Each row is a point on a landscape with many peaks, with its height.
From any point a climber steps to the highest of the 2 points nearest to it. It stops when none of these is higher. Distance is the straight distance between rows; heights are no part of it.
lag: [162 126 120 154 137 118 120  54 189 117 109 126 151  65  95 118 148 127
  84  83 100 133 168 123  79]  height 410
topo: [131 133 166  93 111 142 124 119 122 112 141 146 147 145 145 158 114 149
 109 155 126 192 165  51 127]  height 473
taguf: [ 95 152 166 133 123 116 149 138 115  77 130 126  98  99  97 108 126  97
  95 100  72 163 139 113 189]  height 385
Luto: [128 142  98 111 156 131 117 117 131 138 105  96 156 107 102  54 163 108
 104 105 124 117 147 210 124]  height 355
Pidat: [116  80  92 150 132 149 166 172 107 166 160 132 192 115 161 121 123 129
 168  94 109 160  91 155 136]  height 185
fepu: [129 141 135 114 123 105 128 155 107 155 123 132 145 184 161 166 114 168
 132 159 137 137 148 108 130]  height 511
Zeven: [172 169 111 115 196  92 129 135  80 109  85 117 149 192 154 142 149 155
 130 158 182  99 104 139 107]  height 521
deg: [ 96  76 137  68  93 156  71  80 145 144 141 125 112 134 104 141 119 149
 115 160 143 141 155 125 118]  height 421
tezot: [111  78 113  89 125 172 124  82 110 143 150 111 189  79 112  92 119 126
 121  98 121 184 111 161 132]  height 549
ninod: [166 130 104 140 162 135 123 131 124 187 120 146 195 181 148 108 119 168
 130 121 134 155 154 118  92]  height 440
disem: [170 174 125 119 168  93 131 143  59 152 103 110 141 221 166 155 106 185
 126 173 174 120  98 142 120]  height 503
gipof: [115 102 129 191 126 128 183 197 139 131 122 131 161 105 149 128 113  94
 200 106 129 107  98 161 155]  height 494
Lunif: [113 113 139 181 109 121 155 144 155  92 119  99  52  63 117 174  89  76
 131  92 148  61 101 149 129]  height 534
mufi: [106  59 140 106  98 174 135 144 126 149 161 154 147 118 106  73 102 122
 137 140  82 209  94  99 158]  height 390
Zukig: [122 144 145 113  82 140 156 172 100 152 180 113 139 142 175 172  82 146
 189 155 160 141  67  89 154]  height 561
tof: [ 97 108 148 119  76 106 123 125 155 147 141  91 131  84 147 191 118 162
 115 137 138  93 155 142 116]  height 402
dite: [134 127 120  59 121 153  99  83 113 155 137 118 178 145 134 109 122 168
 114 144 153 159 155 133 120]  height 222
Piz: [186 111 111 168 145  70 143 163 151 165  99 146 198 131 157 175 140 149
 148 111 128  57 134 160 102]  height 327
nin: [150 107 112 139 171 126 143 170 103  87 125 148  96 149 134 104 143  83
 164 131 159 136  75  94 131]  height 345
gagu: [128 109 147 189 105 124 158 159 152 116 114 104 109  58 133 164  99  79
 161  94 155  63 108 162 125]  height 526
vetok: [126 105  75 174 144 145 122 139 138 121 155 167  54 135  88  95 158  72
 148 107 101 106  70 132 143]  height 392
fab: [118 183 151 177 115 161 136 113 182  95 118 109  66  69  79 106 102  84
 104  98 137 114 151 122 118]  height 405
kipet: [108  75 122 157  97 108 130 181 152 169 139 137 140 131 142 179 124 130
 173 119 123  91 138 135 123]  height 356
labi: [111 149 170 111 128 116 141 158  97 101 118 146 115 151 111  89 126 114
  96 132  69 176 144 104 181]  height 408
Vepi: [116 177 125 209 111 110 135 129 159  97 132 164  61 123 104 176 131  87
 129  92 113  61 127 130 165]  height 86
kerak: [141 155 166 162  97 105 180 122 156 125 134 104 188  58 171 166  95 141
 141  90 147 127 150 116 127]  height 621
tiga: [158 137 122 154 164  76 138 117 146 136 100 145 165 142 148 150 163 149
 120 108 101 119 169 108 109]  height 528
rol: [137 139 136 114 103 117 114 101 168 173 128 126 185 130 128 130 126 175
 119 138 121 154 190 111  98]  height 281
negep: [123  93 123  98 154 175 118 110 102 107 127 152 149 117  79  48 135  95
 114 109  90 203 108 128 146]  height 369
Seli: [110  91 134 171 121 148 129 166 158 142 149 180 107 146 117 129 119 102
 164 120  92 153 135  68 137]  height 391
Vali: [104  45 104  99 124 151  73  77 132 149 144 174 112 166  84 127 128 116
 127 127  86 164 141 110 143]  height 450
nopi: [179 215 126 116 135  99 127 118  79 176 122  89 165 193 176 158 102 207
 138 163 157 106 109 142 120]  height 535
luva: [132 127 145  37  87 164 119 102  50 134 179 119 136 142 161 145 103 155
 115 163 126 174  82  91 157]  height 477
levit: [125 138 164 118 100 135 155 162 115 121 150 150 135 145 163 166  92 135
 147 144 136 177 131  46 147]  height 452
tus: [136 194 181 103 114 128 157 198  66 114 119 129 131 176 155  88  88 146
 128 167 143 168 114 105 171]  height 358
Rager: [170 180 125  79 162 123 123  86  57 127 128 130 159 189 185 167 133 180
 109 168 149 149 121  93 119]  height 252
nila: [115 131 135 140 129 197 135 122 166 112 125 101 145  70  88  61 115  92
 130 126 140 166 131 148 102]  height 387
Ziz: [164 162 122 150 152 115 119 156 158 155  90 135 148 182 135 123 126 152
 150 154 171 105 160 110  85]  height 572
mogu: [113  74  94 105 147 172 116  86 120 115 131 113 144  82  86  73 135  91
 119  94 130 153 105 178 118]  height 520
Zuv: [ 99 182 152 144  97 151 112  92 157  81 139 144  31 119  66 129 122 105
  79 135 105 121 131 104 150]  height 395
fatet: [173 190 133 130 144  56 155 123  91 156  99 101 182 186 185 201 115 201
 141 154 139  94 106 141 137]  height 575
bez: [161 168 140 200 116 116 146  96 201 101 110 133 107  67 109 158 125 103
 109  78 116  76 164 114 102]  height 412
kide: [143  91  81 112 171 160 127 120  99 158 133 144 186 152 135  83 139 133
 139 103 134 163 124 150 113]  height 560
maved: [115  92  89 133 155 133 118 104 123 118 128 122 117  97  96 107 165  92
 108  81 109 113 122 175 122]  height 493
kifum: [ 99 129 102 156 130 120 101 112 134 143 144 165  98 157  75 135 159 115
 107 103  47 134 143 134 166]  height 357
gadon: [126 101 100 169 164 116 142 181 114 132 123 142 122 148 126 106 141  94
 163 105 113 117 102 149 142]  height 319
ledu: [ 94 100 147  89  94 119 107  82 140 130 136  99 120 102 134 175 133 158
 103 152 135 123 157 136 112]  height 409
feda: [129 184 139 137 124 133 177 161 120 123 133  86 182  83 154 101 114 124
 148 114 159 135 118 161 143]  height 285
mebi: [127  91 138  48 134 139  98 104  78 101 137 148  85 181 159 134 134 139
 109 188 149 143 101  88 136]  height 294
maz: [126 160 157  82 122 152 136 188  76 121 125 133 120 163 131  42 109 126
 127 169 131 163  98 132 162]  height 347
mut: [ 79 104 133 144  79 116 108 166 155 156 160 133  57 127 104 126 123 115
 157 138  95  93 113 134 165]  height 99
fonov: [132 177 177 131 113  61 161 116 135 109 108 110 160 128 188 219 125 177
 146 156 146 104 149  99 152]  height 444
zali: [155 137 104 112 140 100 128 114 137 150 114 105 181 106 143 106 153 151
 119 121 146  95 141 183 102]  height 336
pebus: [122 161 159  66 130 115 119 152  59 126 112 126 108 200 157 116 116 168
  93 192 124 150 126 127 159]  height 245
daso: [157 142 157 171 126 109 155 103 177  79  95  93 103  58 143 186  97 119
 112 105 175  82 142 107  79]  height 370
Kuriv: [111 164 177 110 112  85 137 119 128 126 114 118 137 145 181 207 128 175
 120 181 117 131 172  98 150]  height 432
desag: [126  89  86 114 137 116 143 144  87 162 154 114 185 121 169 147 136 139
 148  97 132 125  90 173 134]  height 172
Dugat: [136 141 126 114 112 124 141 158  91 158 159 122 150 167 173 185 102 161
 167 151 153 141 103  91 132]  height 541
gafu: [105  75 115 166  96 147 111 102 181 161 142 132 138  79  93 156 128 111
 106  76  85 111 155 146 109]  height 303
Duve: [190 163 113 156 166 128 139 160 159 138  86 126 167 157 133 127 133 123
 175 145 200  90 119 124  76]  height 584
siki: [142 166 149 179 150 126 172 170 137  93 103 124 149  99 139 107 119  90
 168 101 151 135 137 121 145]  height 293
zuf: [119  77  90 157 142 180 101 119 162 139 146 167 118 133  84 103 144  90
 150 103 107 150 130 118 106]  height 524
Mib: [152 166  99 110 109 153 131 120 100 219 169 106 214 147 165 124  98 187
 157 118 124 147 123 153 112]  height 208
fenu: [122 115 106 100 126 105 106 119 130 165 120 118 148 151 137 131 147 163
 125 140 134 103 161 167 111]  height 324
mil: [126 158 123 106 111 181 149 164 100 149 159 104 171 123 153  98 102 139
 167 145 160 163  96 136 124]  height 606
fakal: [113 106 110 101 146 116 109 157  90 149 118 128 112 182 130  88 129 144
 129 150 132 128 124 168 143]  height 276
legi: [152 156 153 151 136 109 154 132 149  72  99  93 111  90 139 180 116 107
 141 129 205  92 114 112 106]  height 373
par: [ 78 174 171 136  84 133 115 148 163 117 131 119  85 109  83 108 112 118
 115 133  93 132 168 122 168]  height 393
goken: [146 132  92 143 124 163 147 143 134 202 144 120 224 127 162 105 113 163
 163 121 137 129 123 178  93]  height 202
sobe: [169 165 121 130 159  55 153  98 122 129  98 126 185 138 181 158 157 183
 114 125 107 125 151 130 116]  height 583
mes: [144 165 147 168 163  90 149 152 140 117 101 151 149 153 145 145 144 129
 139 110 112 139 175  89 132]  height 489
Tadek: [112  99 147  98 115 136  98 119 121 113 132 165  81 171 103 133 133 122
 102 159  82 166 149  70 153]  height 254
doso: [105  54 111 118 109 167 104 110 143 123 159 124  47  98  88  70 125  86
 147 142 140 108  69 132 127]  height 562
Diti: [110 111 162 161  85 113 158 148 156 125 143 107 135  73 155 182  88 126
 149 104 146 124 147 106 134]  height 603
Kosi: [160 167 102 116 151 149 149 155  74 154 149 112 177 162 163 123 109 151
 162 133 166 147  82 129 120]  height 638
seda: [102  72 124 137 100 181 121 153 159 136 153 125  95 101 112  77 114  98
 170 149 146 139  90 129 114]  height 582
vepa: [155 120  97 140 172 153 140 173  95 156 120 135 156 181 154  94 119 135
 166 138 164 141  83 146 107]  height 590
besem: [145 168 128 193 138  92 142 166 165 136  99 134 142 115 122 124 141  96
 152  96 113  50 154 180 142]  height 325
Nofa: [154 152  97 141 166  83 134 134 125 140  93 106 167 114 128  79 168 122
 115 103 122  82 142 207 118]  height 344
Piniz: [140  90  87 143 172 170 124 125 139 132 126 158 153 133 111  85 150  96
 143  97 127 158 129 127  94]  height 507
bug: [104  64 104 157 102 177 101 146 171 160 157 158  93 128  96  90 128 102
 172 136 111 128 109 116 115]  height 559
kupi: [145 160 143 126 149 134 143 125 134  82 114  98 118  94 126 117 135 108
 122 123 185 129 125 106 100]  height 378
Ruk: [121 100 107 149 146  87 120 104 135 121 122 143 121 123 135 186 177 128
 110  95  81  87 150 153 123]  height 439
giso: [120 131 148 103 132 121  97  43 153 109 112 123 137 107  98 140 146 149
  73 132  98 157 185 113 115]  height 278
sono: [143 194 145  90 113 143 133 139 120 138 125  94 164 137 144  99 115 165
 128 161 180 136 143 129 109]  height 587
vum: [142 128 142 143 125 137 134  74 170  93 102  85  98  53 114 150 106 125
  80 106 155 102 145 128  66]  height 367
potib: [121 110 149 171 120 120 145 192 142 130 129 165 107 158 141 138 101 110
 186 130 119 143 130  72 152]  height 417
Fip: [122 121 113 144 165 115 128 179  93 142 116 146 107 179 115  76 133 118
 131 124  94 143 119 148 155]  height 297
Pafed: [126 147 155 148 137 131 139 139 152 109 126 148 142 123 123 135 127 114
 126 110 117 170 172  70 129]  height 465
Bagez: [120 121 125 131 124  84 102 130 150 163 109 136 129 158 137 172 151 162
 127 148 110  80 177 143 113]  height 310
Talep: [150 113 110 144 115 140 139 143 159 156 138 116 180  98 155 159 126 135
 160 118 178 105 129 129  81]  height 514
dudu: [119 119 161 144 119  90 140 102 154 106 124 117 123  94 158 210 135 149
 111 127 125 119 158  91 113]  height 442
raz: [ 92  82 121 132  91 100  92 157 143 166 150 154  68 179 119 147 133 130
 145 158  87 105 133 114 160]  height 108
pob: [ 94 148 135 112  90 159  75  91 154 112 135 139  57 119  46 105 134 115
  88 138 103 123 137 131 145]  height 386
Lun: [130 157 152 120 146 106 112  42 155  86  96 112 110  92 113 140 167 149
  68 125 103 118 166 129 103]  height 286
fifo: [116  86 139 157 112 140 129  98 172 131 142 128 137  73 101 160 121 116
 108  84 105 148 163  99  97]  height 296
sizat: [165 123 126 183 162  50 142 160 137 144  82 152 165 166 149 196 147 139
 154 111 109  60 140 138 134]  height 308
veni: [105 159 122 133 139  86 125 116 126 100 113  95 106  88 106 118 168 113
  86  99  89  89 138 197 152]  height 518
tuzek: [176 164 113  85 173 103 117  53 127 101 101 119 168 131 141  90 168 164
  86 136 146 144 158 133  96]  height 304
ror: [143 123 116 162 141 175 155 112 172 130 123 114 189  58 110  81 131 103
 128  91 134 161 138 147  84]  height 394
nad: [132  92 117  84 156 153 100 118  82 120 119 167 118 170  90  44 142 107
 104 125  81 182 114 129 158]  height 348
lod: [148 160 148 190  96  86 136 146 194 152 107 137 148  81 122 143 133 120
 147  98 115  51 177 163 126]  height 320
duten: [130 114 141 134 112 133 123  99 174 155 136 134 188  97 118 137 129 149
 115 104 101 174 186  94 107]  height 288
dib: [122 122 158  54 129 143 115  92  80  87 125 145 104 162 158 161 144 148
  86 183 127 164 130  86 137]  height 280
Fik: [149  95 113 159 129 156 141 155 159 115 126 112 126  85 138 160 115  86
 169 127 199  85  86 131  74]  height 525
Lunav: [144 171  98 170 169  86 131 160 135 134  96 124 131 141 105  99 165 107
 123  99 100  73 144 194 134]  height 335
kesil: [118 174 110 157 159 100 111 123 124  81 120 150  50 163 104 159 175 110
 123 129 108  80 119 133 153]  height 75
mege: [111  86  90 128 146 130 108 120 113 124 150 167  67 152  83  86 157  95
 126 115  78 127  91 123 162]  height 425
Sano: [130  95  92  92 175 144 139 115  70 134 142 140 182 142 134  86 140 130
 114  90 107 191 113 146 144]  height 654
penid: [139 136 116 131 153  71 118  89 141 113  94 123 131 116 146 165 186 146
 103 126 111  66 150 160 101]  height 476
zikof: [134  69 112 158 127 155 141 125 153 103 129  97  81  69 128 161  97  80
 129 101 170  96  90 132  71]  height 533
Fezo: [120  75 118  80 104 194 117  80 106 144 174 130 172  99 126 117  97 129
 131 112 139 197  92 119 127]  height 522
Mimud: [103  66 103 125 100 142 109 160 149 185 155 142 144 141 138 141 116 143
 169 137 128 126 139 139 111]  height 371
gigo: [170 144 127 175 118 113 120  58 205 108 112 129 113  64 104 155 140 130
  80  93 106  90 166 120  64]  height 418
Fule: [144 124 135  75 117 154 107 100 114 135 145 146 147 164 155 167 120 164
 123 164 156 169 151  60 106]  height 488
Sez: [104 112 137 106  93 146 145 166 109 142 165 108 133 114 153 129 104 131
 161 142 152 151  89 118 145]  height 585
Givu: [185 142 103 171 167 121 134 154 163 113  85 133 141 128 121 127 149  88
 159 125 183  67 118 135  76]  height 595
zol: [143 157 142  85 170 100 117  45 118  82  94 106 133 107 143 126 175 161
  75 144 135 129 154 140 103]  height 295
sigis: [ 97 130 160 101 115 134  91  84 146 107 119 136  98 133  94 147 144 135
  86 154  93 152 173  99 135]  height 269
bib: [105  86 137 135 115 166 135 128 139 138 147 139 155  95 100 113 112 115
 122 101  85 200 130 100 136]  height 416
putup: [136 154 117 113 184 129  97 110 110  94 104 152  88 182  99 105 172 123
 103 135 116 122 150 125 130]  height 60
robep: [119 150 122 110 142 131  98 103 148 124 111 106 124 113  89  83 159 128
  99 121 129 118 161 168 116]  height 364
gazo: [107  97 135 124 123  93 139 147 108  93 135 113  84 114 151 177 132 121
 141 133 149 111  92 112 145]  height 502
roni: [168 159 105  90 180 131 138  94 101 109 116 113 182 124 139  85 155 138
 102 109 154 156 130 135 111]  height 316
Divor: [113 121 140 188 106 118 171 182 141 122 116 105 137  62 134 124 112  72
 177  96 134  74 107 190 157]  height 516
todo: [101  78  88 134 148 132 123 119 112 127 148 140 106 109  84  84 160  84
 116  80  65 139  98 162 162]  height 463
nekip: [ 99 209 167 144 116 119 118 162 149 116 115 134  85 147  94  90 125 120
 122 138  96 114 178 131 181]  height 384
vosep: [147 144 116 180 171 112 163 162 140 109 108 139 151 112 129 116 150  89
 152  82 117 117 132 133 133]  height 301
vobu: [ 96 123 146 129  70 121 132 163 162 171 141  92 163  81 149 151 106 145
 153 132 155 101 147 161 118]  height 396
Mev: [140  85 104 152 116  91 130 169 145 186 130 140 185 135 159 191 132 149
 156 123 127  76 140 153 105]  height 341
sotu: [126 126 130  74 136 180 117 147  93 121 124 132 127 150 107  23 125 118
 129 155 143 166 102 152 137]  height 337
Munir: [120 137 138 159 112 102 119 132 172 137 122 121 133  91 112 145 141 122
 122  99 111  89 169 152 116]  height 315
sobun: [127  49  92 113 150 167  83  93 137 135 144 181 100 162  88  96 142  98
 146 119 119 148 117 108 116]  height 490
Zim: [112  58  86 118 128 151 116 117 128 123 147 107  81  90 109  98 137  80
 139 114 150 113  74 171 113]  height 544
Zot: [129 171 154 136 134 134 174 169 110 102 127 113 154 104 149 116 105 118
 158 123 161 151 116 114 146]  height 289
Bezop: [129 146 100 139 170 127  94 126 123 142 114 170  90 205  91  99 150 127
 107 121  88 133 159 132 131]  height 52
Geker: [125 167 134 124 148  71 122 110 135 108  93  96 120 108 129 127 175 144
  95 134 115  76 158 186 123]  height 498
semop: [170 101 121 161 123 130 140 147 165 137 118 120 165  84 147 181 123 115
 159 122 200  63 109 141  68]  height 519
Tuk: [126  55 148  83 100 165 129 144  99 152 152 174 119 146 116  47 110 119
 131 160  78 183  81  73 166]  height 365
lof: [173 205 138  78 141 115 123  88 101 135 119 119 167 174 173 131 128 196
 107 172 151 151 146 104 108]  height 262
zarib: [128 105  98 171 143 169 139 128 146  92 148 143  41 105  87  80 139  53
 140 115 129 116  63 104 122]  height 375
kikid: [162 169 135 162 130  98 160 169 151 153 104 117 185 125 154 125 124 142
 159 121 154 102 142 143 123]  height 619
butid: [114 178 158 105 110 139 126 163 136 119 122 111 117 130 116  96 119 133
 131 159 158 136 148 123 136]  height 578
fikun: [121 141 144 124 136 171 133 121 138  80 122 107  99  82  92  84 120  89
 108 120 156 155 124 118 107]  height 383
Mir: [110 204 183 146 115  93 125 166 141 114  88 123 104 156 125 127 119 135
 144 158 132 103 180 123 166]  height 379
Galo: [ 92  73 137  43  89 147  90  82 102 139 156 118 127 129 125 129 112 148
 110 155 139 159 126 141 152]  height 435
fem: [136 116 143 157 128 117 124  63 177  95 113 130 101  97 126 197 138 137
  92 115 121 108 165  94  80]  height 428
fudi: [106  57 104 117 129  85 126 150 100 157 147 141 123 156 164 186 138 139
 145 133 108 124 115 129 145]  height 143
muk: [133 143 165 163 110 122 157 178 144 121 125 142 140 144 158 169  96 122
 186 133 160 147 146  63 143]  height 438
folet: [134 119 142 124 127  85 149 147 103  97 122 120 117 151 169 224 132 137
 162 161 169 110  88  90 143]  height 474
zimi: [108 151 173 115 135  86 133 140 108 102 106 143  90 172 172 207 134 151
 119 189 110 134 153  81 164]  height 411
dodut: [115 121 115 177 104 142 117 114 178 143 141 130 104  75  81 141 129  96
 102  85  97  82 148 161 115]  height 309
mizu: [130 102  85 167 145 159 159 180 130 171 135 126 199 118 154  95 127 123
 172 114 123 124 101 189 110]  height 195
zubuz: [ 99  81 160 144 101 129 151 138 134 113 154 119  99  85 141 161  89 113
 134 109 126 158 119  79 139]  height 576
Nevu: [111 161 137  68 127 101 136 123  64 125 134  95 149 147 173 155 134 171
 104 158 128 137 122 150 160]  height 480
nul: [135 142 134  72 151 116 132  90  63  92 130 130 131 161 185 186 149 162
 101 167 139 156 113  92 133]  height 264
Puf: [148 199 124  92 112 198 129 128 109 161 155 102 180 135 150  87 102 160
 160 155 178 153 111 128 103]  height 594
Lur: [117  77  94 100 131 102 138 141  69 145 163 122 145 149 178 171 132 151
 150 126 132 133  82 137 142]  height 158
Bili: [ 98 123 131 145  99 149 144 177 156 159 135 115 161  97 136 108 116 127
 168 126 138 123 131 156 128]  height 389
fiba: [ 93 136 153 126 101 124 130 164 134 105 130  99  80 104 115 107 116 105
 141 140 149 112 118 135 147]  height 565
pirom: [128  94 128  79 127 174  95 100 126 153 133 153 164 164 108 102 114 139
 125 143 132 185 151 106 117]  height 229
luk: [131 172 136  61 114 132 128 127  52 135 160 106 143 168 178 159 108 170
 123 161 143 148 101 118 152]  height 508
bibog: [ 79 120 119 172  68 150 116 153 172 147 161 127  53  96  83 113 115  89
 150 120 110  77 109 158 149]  height 96
Nok: [158 133 133 139 139 135 145  80 166 115 115 108 177  54 109  98 135 123
  95  80 123 158 150 134  91]  height 401
fuso: [187 192 121 120 144  61 153  89 102 141 124 110 198 152 201 175 138 200
 122 131 124 124 119 125 119]  height 647
valu: [118  87 140  60 119 166 117 128  82 113 141 133 108 129 108  22 120 106
 119 156 119 169  66 131 161]  height 332
Gem: [132 154 117  70 153 149 124 121  86 117 119 108 149 128 124  67 138 126
 111 136 161 152 126 164 129]  height 326
zabek: [132  93 134 115 126 163 122  67 158  99 125  99  99  79 110 156  98 123
  95 114 167 148 140  92  73]  height 362
palet: [ 94 142 131 139 134 103 129 141 123 112 133 134  94 128  97 122 150 109
 107 103  67 131 144 138 170]  height 366
Vekab: [105  93 104 135 139 108 104  80 134 123 134 154 118 132  98 169 171 124
  95  99  64 133 157 136 134]  height 399
nodub: [165 192 117 160 124 139 178 148 148 155 127  94 226  75 167  87 120 132
 162 117 150 124 116 174 111]  height 283
zizem: [166 182 149 159 107  87 179 138 148 139 117 104 203  84 173 153 114 148
 162 109 156 100 131 138 130]  height 636
zozuv: [140 131 122 105 123 147 128 125 135 139 144 125 159 129 150 154 125 152
 143 137 175 143 135  96  92]  height 504
viz: [ 94 144  82 164  89 141 107 120 159 129 163 140  39 109  71 129 136  91
 105 112 115  59  88 178 148]  height 93
Riz: [127 178 151 201 102 138 146 104 187  88 108 113  65  69  99 157  86  97
 105  80 129  73 159 119 119]  height 407
rika: [ 99 148 139  78 120 155  80  94 121 110 115 117  97 134  67  71 141 119
  89 152 117 133 156 156 145]  height 376
Soz: [123 202 178 124 129  93 144 181  92 115  96 121 131 173 151 119 105 147
 127 163 128 141 157 111 177]  height 368
vakit: [ 92 138 144  45  89 127 117 103  84 134 147  84 139 118 145 135 122 167
 101 159 140 145 129 160 152]  height 454
tok: [132 135 157 141 117  82 155 124 129 100 115 113 145 110 171 225 130 147
 143 135 161 102 134  97 131]  height 455
Guk: [158 154 130 158 143 169 132 174  94 187 127 141 165 211 156 104  72 171
 152 159 167 163 119 111 100]  height 486
muli: [127 125 105  77 103 153 112 103 113 189 161  99 191 137 153 124 115 175
 140 136 157 128 128 171 116]  height 215
Lafuz: [163 146 116 183 165 122 130 127 159  85 105 136  98 113 106 150 160  74
 135 100 166  72 123 116  90]  height 579
kigi: [ 98 108 125 133 104 143 119 150 156 169 140 128 157 121 116 122 124 135
 145 125 112 140 163 140 123]  height 382
zofu: [147 132 112 135 137 175 125 147 129 203 128 143 191 186 139  86  93 176
 150 143 137 170 147 133  95]  height 464
gori: [112 137 165  93 110 151 147 151 101 116 146 134 146 132 127  94 107 128
 114 133 108 194 132  94 155]  height 434
vuzez: [141 126 157  51 127 135 103 111  50 139 105 157 108 224 164 123 110 177
  70 200 105 167 140 124 160]  height 230
gos: [157 154 115 112 170 105 117 125 123 117  95 126 144 171 147 132 155 152
 126 156 166 111 144 125  99]  height 548
gede: [119 128 131 153 148 141 128 141 151 132 131 153 148 123  88 104 139 110
 121  90  75 170 163 109 136]  height 441
leb: [ 94 122 150 162 101 121 146 145 138  89 140  99  37  79 110 124 101  86
 127 108 123  96 100 134 162]  height 546
netad: [148 123 122 174 149  59 115 144 148 157  86 158 133 189 152 198 145 157
 137 139 100  74 163 131 116]  height 290
dipem: [130 165 130 127 174 107 112 138 100  70 110 150  54 176 112 124 169 106
 114 147 114 118 119 102 148]  height 67
leza: [ 99 159  80 175  98 140 127  84 152 101 155 151  37 105  75 157 129 104
  64  89 107  75  90 165 149]  height 91
leraz: [ 80 119 126 111 117 113 111 117 111 102 138  88  71  85  93 106 152 106
  90 116  97 102 107 192 165]  height 543
dasiv: [152 112 123 104 155 130 136 174  79 104 132 151  92 183 147  97 126 114
 157 167 164 143  60  79 135]  height 329
Sir: [144  91 104 160 149 159 132  83 150  84 121 115  65  76  95 153 113  77
  94  80 138 102 110 122  70]  height 547
fevi: [164 156 126 104 118 100 107  88 154 179 116 125 170 166 165 141 127 209
 121 168 140 129 184 118  91]  height 274
mogo: [146 105 121  83 152 134 106 136  82 124 125 157  96 200 146 120 127 141
 139 176 164 140 112  94 117]  height 311
vuk: [159  98 107 149 169 152 121 167  80 177 124 156 137 222 147  95  91 155
 132 145 150 168 104 133 113]  height 530
Volud: [123  98 156  69 104 169  87 110 119 129 122 169 131 174 101 111 112 132
  99 162 107 202 156  77 139]  height 239
Gezek: [ 98  75 110 115 133  88 102 135 105 154 134 154  82 197 139 162 143 139
 127 156  79 122 143 126 155]  height 123
zuler: [111 188  95 201 104 115 133  97 170 106 146 174  68 115  92 189 145 109
  81  85 109  49 119 154 157]  height 88
nefen: [148 125 102 187 151 147 137 120 155  83 124 129  66  84 100 144 136  58
 115  85 152  78 100 135  95]  height 563
Nere: [176 190 147 104 120  92 130  75 141 134 124 121 174 140 185 154 132 199
 116 160 141 146 159  86  93]  height 268
zugot: [127  47 135  69 119 164 102 117  97 145 139 168 100 152 101  11 121 106
 126 166  94 153  61  97 165]  height 346
gar: [ 94 175 163 159  89 149 127 120 164  88 135 112  52  83  68 112 101  95
  98 112 103 126 143 117 153]  height 400
Lekan: [100  30 132  82 105 150  90  85 107 142 151 160 122 129  87 100 114 112
 116 131  71 187 105 104 169]  height 414
gufi: [117 122 167  53  85 167 121 106  89 111 158 127 142 114 130 128 103 143
  97 150 128 205 116  90 147]  height 453
Subap: [ 77  84 131  85 110 111 116 127 101 122 146  98  99 104 108  99 137 118
 112 131 102 134 107 166 166]  height 573
Tivi: [109  73 136  99 122 167  90  74 125 107 129 150 127 106  59  88 120  98
 105 112  86 192 126 106 146]  height 388
Tezap: [108 171 108 185 120  97 130 127 138  81 138 162  25 143 103 176 156  97
 125 122 119  50  89 130 172]  height 82
gop: [140 115 103 176 166 149 150 168 138  84 126 144  88 118 115  83 144  52
 176 121 143 124  74 121 122]  height 361
bis: [ 97  54 101  95 129 121 113 130 100 126 152 115  87 116 123 101 146 108
 134 126 129 119  81 157 149]  height 539
bisen: [101  67 131 158 110 110 152 159 125 119 153 125  85  95 141 141 117  99
 159 115 122 119  80 107 156]  height 538
pife: [125 149 130  98 141 107 128 176  60 141 118 108 120 192 152  99 111 161
 131 169 151 136 105 153 156]  height 260

For each start below, name the point where the climber stops.
valu | fuso
Tezap | gigo
muk | Givu
Piz | luk
vuzez | tezot
Rager | tezot
giso | gigo
Nere | Nofa
